Points on a hilly landscape, in no order, each with its height.
A ball rolls from a point to the lowest of its 2 nearest points, and stops where none of them is lower. Distance is the straight distance between rows; heights are no part of it.
Pupub (h 2.03): [125 154 158 124 121  82 142 120  59  81 161 118 136 130 140 135 129 117
 113 139 164 119 145 115 122 145  97 124  96 154]
Rurel (h 3.17): [167  94  69 115 114 143 111  76 144 145 134  77 115 112 141 118 116 108
 117 155  62 101 188 158 133 121 198 173 112  89]
foto (h 1.90): [109 154  95 201 162 129 106 184 119 156  76 130 118 129 102 113 153  99
 177 134 110 166  72 131 178 115  81 123 160 135]
Vof (h 1.80): [143 108 192 130  82 124 113 153 200 183 109 184 100 111 104  83  94 117
 167 116 128 143 105 148  75 109 110  89 168  80]
movo (h 6.20): [115 154 167 149 140 109 124 129 128 156 105 160 131 141 169 124 114 136
 169 144 158 137 142  98  90 136  97 113 123 180]
beb (h 2.19): [142 181  99 174 151  72 127 152  58  78 113  97 124 101 141 129 168 103
 149 140 118 154 107 111 147 111  60  93 113 112]
Viros (h 3.86): [126  96 151 128 133 150 119 158 103  73 141  67  89 113  63 157 209 123
  90 114 127 123  83 134 172 125 111 141 107 132]
ruze (h 2.62): [102 168 150 103 125  55 154  97  42  87 148 104 165 107 147 130 132 142
 127 162 120 143 173 109 126 125  97 103 100 114]
tas (h 5.41): [152 139  87 147 146 150 123 116 123 159 117  91 131 135 128 117 110 114
 140 144  93 141 145 122 150 115 165 132 146 112]
dezem (h 4.59): [121  95 133  95 139 170 146 115 165  69 182 125 123 131 102 139 145 139
  61 105 143 105 101 179 153 172 154 164 128 176]
kida (h 5.73): [139 117 170  96 120 158 117 118 171 132 178 158 138 153 129 144 115 147
 139 131 162 125 139 122  97 143 139 127 129 174]
vite (h 2.20): [118 119 153 112 127 146 136 100 146 167  96 186 140 158 181 108  89 136
 139 129 172 116 153 108 100 130 153 135 166 195]
leded (h 5.52): [143 138 146 129 131 151 104 136 152 144 148  99 139 141 111 140 122 126
 163 137 104 138 143 122 123 117 139 113 144 118]
Divum (h 3.65): [114 146 172  83  91 101 160  78  22  54 177  91 150 141 121 132 144 140
  86 130 134 115 187 120 120 126 124 137  81 116]
nes (h 6.22): [129 162 156 152 141 109 112 145 128 137 126 132 125 136 147 136 132 127
 182 143 138 143 129 102 104 137  83  99 115 158]
retif (h 1.34): [144 134 196 123  89 117  99 152 203 162 136 169 112 108  98  91 118 136
 178 125 143 157 103 137  82 105 107  94 151 114]
bidez (h 4.17): [179 156  88 180 152 102 150 119  43 121 107  86 131 112 117 130 198 123
 137 146  87 148 118 101 184  88 104 147  85  62]
kedus (h 4.90): [132  68 104 110 118 139  74 162 155  97 143 105 137 110  64 135 155 146
 112  91 123 143 101 184 136 146 171 126 113  69]
Luga (h 5.07): [158 105  89 141 147 165 113 108 106 120 127  65 143 119  83 120 163 118
  97 138  96 134 117 155 170 124 149 166 117 101]
vad (h 2.85): [154 158 103 170 146 122  91 170 129 178  81  87 126 119  94 128 157 122
 193 162  58 171 123 118 140  89 120 118 147  81]
zetes (h 2.26): [135 190  92 163 128  75 152 126  39  73 116  92 135 101 133 143 187 118
 113 132 126 135 120  91 180  84  92 138 105  79]
tivin (h 2.63): [104 117 171 100 132 118 155  69 124 160 124 155 152 155 179 107  48 160
 105 134 125  95 192  85 112 125 159 134 144 173]
mik (h 5.80): [131 118 154 100 110 152 128  88 175 145 121 144 138 150 163 127  55 111
 123 121  99 103 169 106  67 120 168 126 162 133]
kazu (h 4.65): [155  60 131 117 101 131  79 126 180 151 133  88 120 101  72 114 123 145
 137 119  89 114 137 159  90 100 173 105 120  28]
Dovit (h 5.35): [138 142  49 152 143 145 131 110 123 164 102 112 123 132 142  98  94 109
 126 132 100 133 138 125 179 115 167 146 149 114]
gogar (h 2.39): [105 118 159 112 136 123 150  90 117 170 104 180 152 157 185  99  74 156
 124 131 166 103 171  94 118 130 143 137 148 193]
sib (h 6.06): [120 149 139 147 148 103 150  99  73 139 139 117 149 143 151 128 100 141
 131 134 122 120 168  87 143 135 141 116 119 123]
fomum (h 2.52): [108 106 108 117 138 160 118 148 176 149 120 152 126 145 122 128 110 114
 145 122 136 137 113 172 141 133 141 126 159 134]
Vav (h 3.56): [103 149 153  95 103  95 171  82  33  77 174 104 165 148 129 138 127 146
  78 130 139  99 182 110 143 132 126 144  95 108]
dof (h 3.34): [145 124 165 123 132 143 132  82  92 111 169  87 152 151 131 143 113 144
 127 141 114 114 179 102 113 145 158 120 116 128]
Lipon (h 2.45): [130 156 185 119 122  90 109 133 134 124 146 126 132 126 149 148 125 149
 159 156 151 134 146  96  57 141  77  93  91 159]
Ralog (h 5.77): [132 111 158 108 130 157 140 116 130 126 175 173 138 148 141 140 114 144
 118 127 188 119 131 120  99 160 134 142 117 209]
samo (h 4.44): [139 104 150  98 126 163 115 144 149 105 185 118 134 141  91 142 148 133
 114 118 136 129 108 148 144 156 125 131 122 152]
piman (h 2.24): [131 166 131 133 138  81 113 160 101 105 125 142 112 119 156 136 134 120
 154 150 174 151 112 111  85 139  47  97  99 176]
Durel (h 2.83): [162 111  94 114 127 162 112  87 143 140 143  75 133 126 127 129 112 119
 123 150  81 117 172 144 123 120 185 145 135  97]
dile (h 2.22): [149  93 168  90  87 147 119 109 209 155 162 159 118 132 121 108  70 117
 131 103 102  96 146 133  55 116 145 104 152  77]
fimad (h 2.15): [111 140 136 140 129 139 104 183 163 162 103 176 117 133 120 118 150 126
 181 127 156 165  81 142 144 131  84 123 150 166]
Ripap (h 1.77): [ 95 175 124 135 120  79 168 118  76  76 137 131 139 140 143 153 133 120
  81 121 189  91 124  94 180 111 101 158 110 141]
tamo (h 2.58): [124 152 143 132 133  78 151  94  37 110 142  93 158 110 145 141 145 142
 144 155 103 138 176  95 123 121 125 103  94  88]
vez (h 2.28): [130 143 181 120 114 124 109 135 151 141 159 152 128 133 140 144 123 153
 161 141 170 130 136  99  69 142  94 112 105 180]
kitok (h 1.39): [116 113 121 114 138 167 148 191 170 139 113 204 122 130 124 121 154 153
 111 100 186 146  76 172 132 147 113 157 151 201]
dov (h 3.18): [155 164 153 133 138  83 104 137 109 102 116  77 137  97 139 159 169 147
 195 156  83 161 131  89  72 109  60  49  94  81]
nezib (h 3.12): [ 87  66  65 156 104 154 110 137 193 184  77 134  80 117 146 125  99 120
 144 126  80 100 128 164 125 143 168 138 140  94]
tuk (h 1.12): [110 107 113 115 147 163 138 170 174 138 107 191 128 142 127 119 138 131
 118 106 166 143  85 184 147 145 125 148 156 176]
mipe (h 3.82): [120  99 128 135 143 145 105 172 129  91 129  85 121 116  62 150 190 125
  93 106 122 138  65 142 173 136 128 141 123 132]
moteb (h 5.13): [165 123  68 150 150 150 126  89 103 131 118  69 137 120  98 103 160 119
  87 137  98 125 122 140 192 119 154 179 112  92]
sez (h 5.90): [131 160 149 144 135 138 121 123 148 163 103 125 131 142 146 129  97 116
 166 135  97 141 149  98 107 113 143 109 157 129]
zuf (h 4.40): [132  89 143  92 126 160 105 158 149  88 170 108 130 128  69 142 165 141
  93 102 126 132  93 159 155 153 135 139 121 135]
fovur (h 2.43): [157 167 110 154 122 120 144 117 130 183  72 111 125 120 152 122 104 108
 153 151  37 162 147  73 108  92 171 111 150  94]
botuz (h 4.08): [110 106  42 159 153 142 105 144 141 157  83 113 118 119 102 115 125  94
 118 132 105 140 102 178 163 131 161 153 148 100]
Virig (h 2.34): [148 172 115 155 151  79 111 161  78  83 116  94 119 108 142 140 166 109
 172 148 113 160 112 113 119 123  48  74 106 121]
duf (h 2.51): [132  99  93 110 128 164 109 108 167 139 147  98 126 128 124 134 104 115
 129 139  99 114 157 162 121 126 173 136 147 104]
gadog (h 2.68): [119 129 102 146 105 157 136 137 164 180  54 142 103 139 175 112  78  94
 157 135 100 134 131 127 124 102 148 115 184 118]
safub (h 3.05): [ 83 189 120  86 115  69 161  86  25  84 143 105 184 104 135 145 160 144
 104 153 104 137 168  92 155 109  92 135 104  89]
bem (h 3.50): [154 164 140 140  96 134 120 152 164 185  89 125 123 119 123 124  99 103
 167 128  42 145 137  97  78  93 129 103 164  61]
Puz (h 4.01): [169 143 107 170 133 124 155 119  45  89 119  66 117 115 103 135 199 121
 108 137 108 134 115 113 185  81 106 157  83  76]
rupi (h 1.64): [ 96 126 105 181 167 136 136 173 138 130  86 141 117 130 100 118 155 103
 120 113 144 146  49 149 195 122 111 139 154 165]
gira (h 2.53): [109 112 123 127 108 156 121 153 186 179  70 164 103 143 151 122  97 108
 168 131 126 134 119 150 123 111 132 113 184 109]
rup (h 3.73): [112 101 110 128 133 125  87 201 164 106 116 140 127 126  64 135 153 135
 118  84 140 159  62 173 154 146 147 123 131 108]
Nug (h 1.53): [ 95 114  99 153 161 146 129 175 160 124  85 153 126 132  99 125 146 109
 110 106 144 148  57 172 179 136 129 143 156 158]
dova (h 4.36): [124  87 130  95 128 142  96 175 167  67 151 121 123 120  66 143 161 152
  68  80 137 134  80 179 151 164 158 145 120 123]
pofem (h 4.50): [144  90 159  68 113 173 116 124 156  85 210 120 133 142  91 145 146 150
  99 114 137 118 122 155 131 165 143 138 117 152]
Luk (h 5.88): [105 111  68 114 135 161 143  67 145 121 149 156 132 122 172  99  76 113
 103  98 142  82 157 149 168 150 184 171 151 152]
Senis (h 2.31): [142 173 130 121 142  63 109 158  90  85 118 120 120 118 152 141 138 124
 155 163 150 166 117 107  84 133  43  75 102 154]
sati (h 2.14): [126 145 140 148 135 106 158 140  98  87 152 134  98 125 129 138 155 100
 100 121 187 107  88 115 160 129  97 136 110 180]
Bev (h 6.18): [101 145 181 134 142  88 142 107 107 162 111 159 142 133 178 117  95 149
 144 154 151 123 167  98  89 130 103 116 118 177]
pema (h 5.83): [125 130 141 119 123 144 134  88 150 151 105 138 136 149 172 118  61 121
 129 128 106 117 169 100 100 117 175 123 162 149]
zivar (h 4.54): [132  86 139  79 120 184 127 101 150  67 200 103 134 134  92 140 150 141
  77 110 126 109 121 175 141 172 153 155 122 147]
Luda (h 3.57): [107  63 120 142 120 122  98 179 198 137  99 173  94 132 100 111 112 161
 145  85 151 143  92 196 122 159 165  99 129  80]
bup (h 1.99): [118 149 132 157 140 139 121 169 137 156  99 177 116 134 146 116 151 120
 179 129 172 154  87 127 132 139  72 125 138 190]
tida (h 6.02): [119 146 111 146 148 126 150  93  84 138 138 124 152 154 150 121  90 138
 114 119 136 108 153  89 168 136 146 134 124 128]
disi (h 6.16): [ 91 147 184 112 139  68 168  98 101 162 128 162 149 121 189 111  87 160
 129 166 154 117 184 102  90 119  87 115 113 172]
nom (h 1.76): [147 137 197 112  89 131 101 142 200 156 166 174 122 110 111 103 119 156
 166 124 162 147 114 120  69 113 112 105 134 145]
kogiz (h 2.66): [142 167 179 116 123  75 103 141 145 117 131 117 129 119 144 143 130 157
 169 155 134 148 130  85  42 128  52  65  92 127]
bib (h 3.04): [137 149 166 118  95 142 124 125 166 172  92 160 135 141 155 124  69 101
 146 115  75 129 152  93  61 115 132 111 170 106]
Venob (h 2.78): [124 150 133 145  98 140 145 127 148 179  44 153 122 139 188 109  71 100
 153 130  83 141 140  92 100 103 148 113 185 125]
Vozi (h 1.97): [119  76 110 100 112 158 108 108 204 143 156 118 111 122 127 138  94 127
 131 122  98  89 156 164  97 127 171 128 143  85]
Zes (h 2.12): [123 119 140 132 144 149 176 157 130 109 150 178  95 117 134 140 158 137
  82 108 209 114  80 132 136 142 111 153 120 225]
Keto (h 3.64): [118 128 196  97 113  99 163  63  47 104 165  82 163 122 138 146 133 159
 122 163  93 120 209 103  93 125 142 106  91  98]
Rof (h 1.58): [ 79 179 110 147 142  74 168 131  79 107 105 157 153 143 165 147 121 118
  97 116 186  96 124  89 184 108  81 158 121 143]
fato (h 2.65): [151 101 189  96  85 141 121 120 211 161 159 187 116 127 116  96  83 128
 140 108 133 118 131 138  52 112 136 104 154  96]
kesif (h 4.82): [138  53 110 120 110 130  70 145 170 127 135  99 127 104  71 126 139 151
 137 106 116 132 121 178 113 128 184 108 111  44]
kade (h 2.96): [136  77 177 102  95 133 123 135 220 157 150 180 103 124 107  97  92 143
 139 114 141 123 116 167  74 117 143  99 150  95]
Rif (h 3.37): [ 88 169 130  85 108  87 176  81  23  94 159 104 179 133 134 151 144 149
  87 144 113 114 187 103 151 115 115 151  97  85]
kon (h 1.74): [105 145 108 190 163 134 132 171 124 145  87 149 115 134 116 110 152  96
 153 119 141 150  63 134 185 121  85 130 154 167]
dimug (h 3.71): [139  81  44 141 135 127  87 116 141 157  97  90 115 111 109 122 144  93
 113 141  76 117 141 184 153 138 185 174 112  79]
Nok (h 2.10): [132 118 168 126  79 140 117 155 198 190  86 181 102 125 134 100  88 110
 167 116 115 131 113 130  89 107 107 100 180  78]
kibik (h 3.47): [ 95 185  97 127 135  59 157 104  32 111 125 117 174 108 147 152 152 134
 120 149 109 136 156  84 161 111  99 131 108  75]
lura (h 2.37): [147 119 173  89 109 143 120 148 119  96 208 129 102 127 106 158 164 133
 113 122 167 114 118 123 110 165 100 129  93 174]
duvap (h 5.59): [146 125 167 105 115 151 101 125 179 135 166 117 140 143 111 140 115 133
 153 128 119 128 144 125 105 118 141 112 143 118]
fiv (h 4.95): [122  79  86 115 132 155  87 139 151 108 136  94 144 113  75 142 154 127
 102 111 110 129 112 186 144 147 167 151 122  86]
tema (h 2.49): [129 147 105 171 142 125  76 187 134 165  91  99 129 123  81 128 157 122
 190 144  84 171 101 131 152 103 106 115 151  93]
nis (h 1.59): [118 126 131 126 132 167 144 181 151 150 122 203 121 125 139 121 162 149
 137 108 195 146  84 146 121 145  99 147 147 213]
Gor (h 4.66): [128 112 143 119 115 151 168  77  91  64 188 101 120 152 116 133 144 127
  63 111 167  81 123 123 160 149 143 147 103 152]
ribe (h 2.21): [131 155  93 196 159 120  88 187 109 157  86  98 124 120  88 124 173 114
 185 147  81 169  89 126 165 110  86 116 143 109]
nani (h 2.48): [159 156  96 173 159 131 114 148 108 171  96  89 126 128 111 123 146 117
 172 156  70 166 127 114 156 102 137 124 141  98]
Ber (h 3.35): [112  96  80 139 109 153 115 140 184 181  83 119  96 128 138 127  92 105
 146 138  88 119 133 154 119 112 154 123 156  88]
Roli (h 2.33): [ 99 188 152  65 113  58 152  91  38  58 154 106 164 105 136 117 146 151
  95 155 125 146 160 106 137 126  74 121 100 136]
Nelap (h 4.27): [ 94  92  94 128 151 142 122 173 188  94 106 164 122 130 106 136 131 136
  82  80 151 123  83 212 149 163 153 161 136 140]
tufu (h 2.88): [127 143 162 122  84 142 137 128 157 180  48 178 130 145 191 110  69  98
 147 121  94 125 144  94  70 119 133 117 189 131]
Zenu (h 3.90): [135 114 151 130 121 145 141 133  70  54 146  56  74 113  81 149 208 109
  92 121 138 116 110 133 166  99 105 144  96 124]
das (h 3.41): [161 161 126 139 142  93 108 139  74  88 111  71 132  90 138 159 183 135
 193 160  80 170 132 103  94 105  65  61  92  80]
Gigam (h 3.92): [125  93  38 154 134 127  94 137 149 175  76 100 106 121 112 119 125  93
 128 145  82 131 126 173 150 129 172 153 130  82]
fik (h 2.32): [132 155 161 141 138  88 134 115  71 105 143  94 146 122 145 145 138 133
 155 151 113 137 165 102 106 136 110  93  98 119]
vosum (h 3.67): [108  87 113 123 127 123 100 195 184 119 113 174 116 134  87 122 126 151
 124  82 156 153  78 196 139 155 150 120 132 107]
vuti (h 2.17): [134 160 162 115 126  74 125 127  66  77 150 102 136 120 144 143 139 124
 139 153 139 139 153 115  97 144  83  99  91 144]
Bobo (h 2.72): [ 95  79  99 106 133 159 121 139 197 144 122 163 111 136 136 129 101 124
 133 112 135 114 127 193 126 145 154 131 151 123]
puv (h 4.07): [167 116 107 128 111 129  91 150 166 182  91  84 121 119  90 130 129 122
 154 149  55 139 138 132 106  79 152 121 135  42]
dapi (h 2.00): [162 167  94 162 139 123 130 134 123 184  76 100 118 126 135 119 123 112
 169 157  51 167 141  92 136  93 161 115 151  94]
lod (h 2.04): [148 176 104 169 137  83 139 140  44  69 120  84 123  95 128 133 184 107
 132 136 117 145 114 108 160  98  77 118 106  97]
gidig (h 1.85): [110 148 124 165 148 109 156 134  92 141 105 181 135 143 165 106 125 117
 134 109 198 117 107 103 158 130  91 139 125 184]
bopo (h 2.77): [137 158 122 150  98 133 151 123 140 182  58 138 130 127 173 115  72  98
 144 137  46 150 143  80  89 101 162 111 168 104]
Bital (h 4.21): [ 95  94  85 129 148 149 107 164 171 119 112 140 131 128  96 136 132 119
 108 100 132 137  88 193 152 151 152 140 143 118]
Gub (h 1.95): [118 132 127 154 142 136 158 148 111 141 117 191 124 129 159 113 147 125
 127 111 211 123  92 118 133 140  94 141 128 216]
gim (h 3.79): [167 145 110 139 106 126 112 154 164 191  78  98 117 119 108 129 118 109
 161 147  37 147 134 114  97  79 145 115 149  47]
Lumob (h 4.35): [169 152  73 167 158 131 139 112  82 155 116  88 136 133 121 111 143 123
 125 138  91 139 129 101 189 114 144 148 120  90]
baz (h 2.08): [106 184 146 101 106  68 154 104  39  52 151 104 149 120 131 132 150 130
  88 130 145 122 151 104 150 118  96 141 101 124]
Duzar (h 3.78): [117 102 105 137 143 134  86 190 157  79 106 105 122 115  59 150 184 132
  89  79 132 151  50 158 167 143 157 140 129 111]
Zadu (h 4.32): [105  96 105 121 145 137 109 178 182  72 121 134 121 123  86 146 153 142
  69  79 143 129  72 196 155 162 161 156 127 132]
koras (h 2.05): [117 123 135 136 137 153 171 160 117 127 138 196 114 114 152 129 155 140
 102 106 222 116  92 122 110 144 106 148 125 235]
Fiviv (h 5.85): [114 111  98 114 144 165 153  60 142  97 169 148 140 134 147 109  97 126
  80 100 159  83 136 148 169 164 169 168 140 166]
vid (h 5.98): [107 141  94 123 141 132 148  76  94 143 134 130 158 154 164 122  68 154
  95 115 127  94 172  81 172 142 159 149 129 128]
ton (h 5.82): [128 100 127 100 143 168 159  75 142  96 178 166 142 147 143 122 103 139
  83 110 180  97 128 145 137 173 159 161 128 196]
firu (h 2.06): [118 141 146 127 121  97 162 125  83  88 157 159 113 122 140 137 135 115
  84 123 213 101 110 110 133 138 102 150 102 194]
biva (h 2.29): [141 114 169  87 116 152 145 139 116  88 208 143  94 130 108 161 162 134
  81 119 182 105 111 130 109 170 116 145  98 193]
sugu (h 1.79): [117 135 140 130 121 160 132 159 148 170 105 201 129 135 162 114 148 145
 166 124 199 142 108 127 102 141 106 134 157 206]
nako (h 4.37): [183 137  94 170 159 132 134 119  66 141 115  73 136 124 105 120 175 125
 134 147  80 150 125 113 180 107 127 150 101  82]
Duba (h 3.72): [130 136 180 102 106 107 149  85  33  72 169  80 150 131 130 144 145 144
 123 143 116 125 192 117 102 134 127 115  81 110]
nime (h 2.25): [121 114 130 131 146 147 189 118 138  94 151 168 109 134 139 132 143 139
  67 105 208  97  86 131 170 143 134 157 119 211]
Vagez (h 3.21): [116  83 146  99 106 142 116 145 217 156 135 172 109 136 119 117  99 143
 147 116 142 124 120 172 103 122 145 108 153 101]
galog (h 3.63): [169 158 120 165 152 104 117 132  63 117 112  73 133  91 132 152 192 134
 190 161  68 167 137 104 116 101  88  89  90  77]
zagef (h 4.38): [154  81 104 126 100 129  85 138 183 180 102  89 111 113  85 122 119 129
 141 133  67 115 137 144  96  96 162 116 124  30]
kilug (h 2.92): [ 80  67  73 134 124 160 125 134 187 163  93 156  91 123 158 124  99 117
 138 114 109 100 135 189 133 150 165 141 153 118]
Rugef (h 3.28): [151 155 167 125  92 136 112 143 177 176 111 146 127 125 121 116  86 106
 164 114  72 136 140 103  71 103 120  98 166  71]
ropo (h 3.08): [128 115 153 105 135 147 131  65 135 126 156 128 149 157 153 126  66 139
 114 133 130 102 178 107 112 146 177 133 141 160]
Gof (h 2.07): [144 134 187 104  98 136 101 145 178 142 187 160 121 118 116 129 130 166
 161 128 172 139 122 107  79 134 108 110 112 169]
Tubu (h 1.37): [101 109 105 137 164 156 153 154 168 117 100 170 126 133 120 116 139 121
  92  98 163 132  70 181 175 142 134 155 153 183]
Fub (h 2.35): [116  91 143 118  90 151 127 158 207 189  68 187  92 134 153 111  98 121
 158 118 138 121 106 151 108 120 120 109 183  95]
misi (h 3.45): [151  75  63 120 120 139  95  99 149 154 122  82 112 109 121 127 134 105
 117 151  65 102 171 178 136 129 190 173 108  79]
tel (h 5.67): [147 116 182  86 105 151 110 110 199 134 181 151 139 146 120 138  99 141
 138 125 141 118 145 124  79 123 148 121 142 133]
Zut (h 3.44): [105  56 136 124 114 128 110 153 216 151 116 174  91 128 110 108 101 163
 139  99 141 122 109 189 104 147 160 102 137  85]
teze (h 5.87): [133 136 121 131 127 154 128 111 155 157 106 123 124 146 154 124  79 109
 146 133 102 129 155 115 115 111 168 118 163 129]
lus (h 3.23): [140 115 151 112 134 159 132  74 117 108 176 108 148 159 133 134  98 136
 115 134 134 106 165 118 124 157 164 131 127 150]
nira (h 4.15): [107 104  71 145 156 153 114 144 150 135 109 118 133 124  99 124 128 103
 110 121 120 134  97 177 165 137 153 146 150 118]
Bel (h 6.24): [142 153 171 137 125 121  98 149 146 132 152 111 129 133 122 143 143 136
 181 137 124 139 131 104 106 133  90  98 112 139]
nubo (h 5.92): [118 129  72 118 130 151 135  62 123 129 142 128 143 136 167 104  64 132
 101 110 123  91 173 111 164 143 185 161 139 135]
Bop (h 2.23): [135 109 161  96 120 154 165 111 112  84 201 155 106 139 121 153 142 137
  64 118 194  95 114 128 112 171 134 153 102 207]
vara (h 5.29): [144 140  36 148 148 141 128  97 121 156 115 100 130 121 130  94 114 109
  99 129 101 120 134 135 195 121 166 170 135 103]
kovof (h 3.48): [145 128 173 122 128 126 146  70  69 119 156  77 156 136 135 146 124 157
 126 150  90 117 195  92 103 132 165 113 105 103]
mev (h 2.02): [121 126 148 117 121 158 131 127 158 173  92 195 133 154 175 113 116 133
 158 131 181 130 133 120  97 131 135 133 173 190]
ruk (h 6.10): [101 148 159 117 131  78 163  95  59 120 159 126 161 139 155 133  98 148
 115 145 139 109 182 101 140 136 118 122 104 127]
Remu (h 6.13): [ 95 150 183 102 130  61 167  91  83 132 157 138 156 122 170 126  91 155
 121 171 142 117 191 110 104 128  99 114 103 153]
Kove (h 5.47): [152 135 123 145 145 156 115 127 117 137 143  84 142 138 111 134 135 122
 149 141  99 139 139 124 143 125 142 124 137 117]
tomo (h 1.91): [106 167 148 117 115  73 159 112  60  76 156 131 142 133 138 133 125 121
  85 128 176 101 141 107 151 129 100 146 102 148]
bini (h 4.62): [127 102 137 115 136 165 161  98 135  71 181 110 114 139 109 136 152 129
  63 112 156  95  97 150 166 160 146 151 117 173]
ner (h 2.46): [158 171 128 120 142  73  97 165  95  76 118  95 115 113 140 149 161 125
 174 156 122 171 114 104  91 122  36  56 103 120]
Ramav (h 2.16): [124 158 125 152 141 101 125 163 104 121 119 161 109 120 157 127 142 114
 153 137 187 142  97 113 104 141  52 114 107 192]
Sog (h 1.73): [ 97 171 115 163 144  77 159 135  81 121 104 170 142 137 167 121 121 114
 124 113 187 112 114  93 168 117  75 140 116 156]
liti (h 2.93): [150 163 171 108 127  69 105 135 117  91 127  90 136 108 142 158 151 149
 173 158 107 155 138  89  55 123  57  51  90 101]
gupo (h 2.09): [118 153 115 161 141 119 129 177 116 135 102 177  98 115 153 119 164 114
 159 129 192 146  69 121 120 136  43 121 120 204]
Kofip (h 5.74): [138 123 171  92 110 153 116 101 194 145 147 154 137 152 140 135  79 123
 135 123 125 111 158 114  71 120 155 121 157 129]
bulu (h 2.13): [122 119 154 114 120 126 172 116  92  94 178 167 114 129 136 142 130 130
  70 121 217  96 116 115 117 155 121 154 102 211]
Pap (h 5.21): [152 139  42 154 150 138 130  86 119 143 111  85 133 121 114  98 144 116
  82 130 100 112 120 129 214 119 157 190 119  92]
leviz (h 5.01): [141  83  75 130 139 158  87 118 130 108 116  75 142 107  72 136 172 116
  90 126 100 133 112 180 154 138 168 177 109  86]
lusit (h 5.79): [132 102 137 104 140 171 158 106 141 118 166 186 141 146 149 128 116 146
  97 113 195 112 124 137 114 163 148 156 130 218]
peral (h 1.51): [133  75 143  98  96 150 114 110 215 149 160 132 111 122 114 118  82 129
 131 110  96  90 148 150  76 118 157 108 143  69]
Sudi (h 3.85): [115 178  81 153 146  80 163 112  43 136 116 118 158 129 148 152 147 131
 116 136 109 125 147  70 177 115 117 142 106  69]
dapip (h 2.89): [119 118 158 101 129 128 145  57 131 136 139 124 151 149 165 118  48 150
 100 135 104  95 193  89 106 132 184 132 144 151]
Gegid (h 3.94): [150 125 124 158 126 136 148 126  54  70 130  53  97 111  88 138 203 116
 100 131 122 124 108 124 179  85 105 152  91 103]
nup (h 2.30): [119 130 130 137 143 153 117 163 155 148 123 154 130 146 117 127 133 114
 158 125 144 151  97 146 151 132 112 124 149 161]
kela (h 4.18): [151 163  77 164 154 108 150 107  63 156 117 104 144 134 140 126 137 135
 128 134  97 135 144  75 181 119 143 139 112  81]

Call two points neighbours if one is among the 2 nearest of the other. Go from one point of each pair to the other, from neighbour to neighbour, staying as low as possible. Name the highest point that can't be avoided.
firu, peral | samo
dapi, retif | Venob
lod, peral | Puz
dapi, tuk | vad
tuk, safub | Duba
bup, lod | ner

Where does a ball stop that starts at each point below?
vara | dapi
nime | Rof
dezem | peral
tamo | Rof
gim | dapi
kovof | tuk
nezib | bup
tema | tuk
Puz | peral
Nelap | peral
vosum | peral
